Each row is a point on a landscape with many valleys, with its height.
From any point a ball rolls to the lowest of the 5 points nearest to it. It stops when none of these is lower. Distance is the straight distance between rows; heights are no part of it.
(807): 112 134 134 123  59 157 120 133  h=429
(890):  90  98 153 131 103 144 127 132  h=328
(20): 147 149 118 114 180 111 132 145  h=585
(805): 137 134 135  89 137 143 129 148  h=332
(186): 140 133 110 138 115 123 124 101  h=355
(96):  99 110 141 152  74 149 127 118  h=237
(880): 111 105 128 158  94 132 133  98  h=431
(227): 106  85 148 138 134 121 129 121  h=280
(1055): 106  97 153 113 126 135 130 142  h=278
(327): 156 152 105 126 137 120 132 115  h=462
(933): 123 112 137 111 125 129 126 128  h=494
(131): 114 115 136 124  85 146 123 125  h=601
(364): 112  99 137 140 123 125 131 116  h=375
(302): 123 130 132 103  85 158 118 136  h=360
(70): 151 166 118 127 188 105 136 147  h=591
(689):  96 104 152 121  96 150 126 141  h=521
(511): 124 107 118 145 129 120 125 101  h=394
(201): 139 129 107 157 147 101 121 104  h=463
(353): 171 184  95 150 160 112 134 135  h=490
(318): 154 147 132  89 158 138 136 149  h=334
(40): 134 127 109 148 162  95 124 116  h=495
(362): 113  96 139 122 141 125 129 126  h=277
(892): 161 159 120 111 149 123 136 136  h=402
(641):  85 112 149 163  69 148 128 126  h=163
(691): 129 130 129 115 102 148 131 123  h=531
(192): 145 140  93 160 126 112 120  97  h=443
(215):  77  88 171 132 108 142 129 147  h=297
(833): 158 162  94 156 140 105 128 102  h=467
(149): 119 113 151  91 131 147 124 151  h=326
(235): 132 128 118 124 108 129 126 113  h=430
(13): 148 144 118 126 173 112 130 138  h=694
(658): 135 125 129 100 134 136 129 125  h=401
(95): 114 119 125 146  90 137 128 108  h=419
(168): 164 173  97 146 143 110 132 110  h=506
(86): 147 138 105 136 135 115 129 107  h=407
(754): 128 109 118 142 152 105 124 110  h=492
(214): 133 136 118 135  95 132 130 106  h=390
(267):  81  93 175 133  97 148 128 151  h=329
(574): 161 177 102 145 169 111 132 141  h=413
(539): 124 109 122 137 179 102 125 126  h=392
(877): 155 151 121 112 133 124 130 124  h=504
(442): 100 118 142 136  56 157 117 131  h=359
(990): 137 133 134  82 130 145 129 144  h=331
(542): 138 134 111 141 189 104 123 128  h=787
(1056): 133 143 126  98  88 157 120 136  h=403
(71): 129 129 134  99 107 153 123 141  h=343
(608): 109 108 151 101 118 142 122 143  h=302
(54):  66 115 170 171  60 142 132 139  h=276
(876): 105  93 140 155 108 124 131 103  h=451
(183): 119 102 122 146 176  91 118 123  h=284
(486): 163 167 120 123 182 112 143 158  h=386
(774): 103 114 147 123  79 154 123 142  h=485
(808): 139 131 123 123 149 119 130 124  h=523
(657): 156 163 103 144 164 104 130 126  h=509
(830): 152 175 114 151 198 102 130 160  h=769
(900): 129 128 139  87 102 158 123 152  h=330
(173): 131 114 106 158 138  98 127  96  h=445
(979): 145 149 100 148 177  96 128 131  h=589
(1012):  85 116 156 140  70 154 122 144  h=399
(122): 116 109 117 166 118 113 126  88  h=441
(9):  90  88 169 115 121 142 129 152  h=295
(733): 135 132 124 123 186 103 130 138  h=518
(852): 172 176 107 127 152 121 138 135  h=496
(367):  82  85 171 135 108 142 132 136  h=283
(671): 147 142 126 104 159 130 131 138  h=340
(951): 107 112 145 103 107 147 129 144  h=354
(76): 143 139 125 103 124 135 129 131  h=414
(279): 154 142 110 119 144 121 133 122  h=574
(295): 127 112 129 124 150 119 129 124  h=247
(180): 133 123 130 106 117 138 128 127  h=586
(643): 134 125 132 103 158 119 130 139  h=344
(857): 125 109 119 147 173  93 121 118  h=374
(66): 141 133 108 143 148 106 125 112  h=455
(73): 128 115 120 138 146 109 123 111  h=433
(225): 131 118 113 159 122 116 128  98  h=423
(942): 121 122 143  90 122 152 119 154  h=327
(1013): 123 147 124 105  70 160 111 140  h=408
(481): 118  91 136 129 156 112 126 125  h=287
(850): 171 175 101 133 128 123 138 114  h=539
(135):  94 109 146 142  77 153 130 129  h=335
(785): 146 145 119 102 107 146 127 124  h=516
(37): 106  88 152 127 137 128 131 125  h=271
(114): 171 177 111 142 179 108 136 156  h=135
(661): 115 108 139 128 114 132 127 122  h=657
(945): 155 160 113 130 170 111 128 136  h=636
(596): 129 137 122 126  83 152 122 113  h=420
(275): 153 148 105 139 125 114 131 104  h=404
(105): 145 148 122 105  92 147 123 125  h=460
(684): 153 151 109 117 116 134 128 116  h=532
(523): 109 105 142 139  98 135 131 114  h=487
(374): 124 115 125 127 108 135 126 118  h=563
(884): 160 180 119 140 196 109 137 169  h=501
(389): 143 153 115 132 196 104 127 148  h=846
(645): 131 111 135 106 153 123 130 139  h=336
(64):  98  90 153 133 115 138 130 131  h=238
(772):  76 101 167 154  72 147 127 135  h=168
(112): 158 162 109 112 129 135 133 122  h=493
(776):  78 104 160 166  80 145 134 127  h=88
(1090): 139 138 140  74 140 145 137 151  h=333
(228): 133 123 119 133 123 123 128 111  h=183

Call two points neighbours if one is among the 5 nearest of the other. Go from one point of each pair to the other, from neighbour to neighbour, staying as low as possible. Name the highest point that can't be avoided.
(776), (228) => (95)
(295), (183) => (481)
(114), (776) => (852)
(295), (64) => (362)

Where does a ball stop that starts at each point below?
(168) => (228)
(774) => (776)
(691) => (64)
(990) => (64)
(389) => (183)
(66) => (228)
(149) => (64)
(1013) => (64)

Write out the way that a ball takes from each point below.
(892) => (671) > (318) > (990) > (942) > (608) > (1055) > (64)
(13) => (733) > (539) > (183)
(880) => (96) > (641) > (776)
(40) => (857) > (183)
(20) => (733) > (539) > (183)
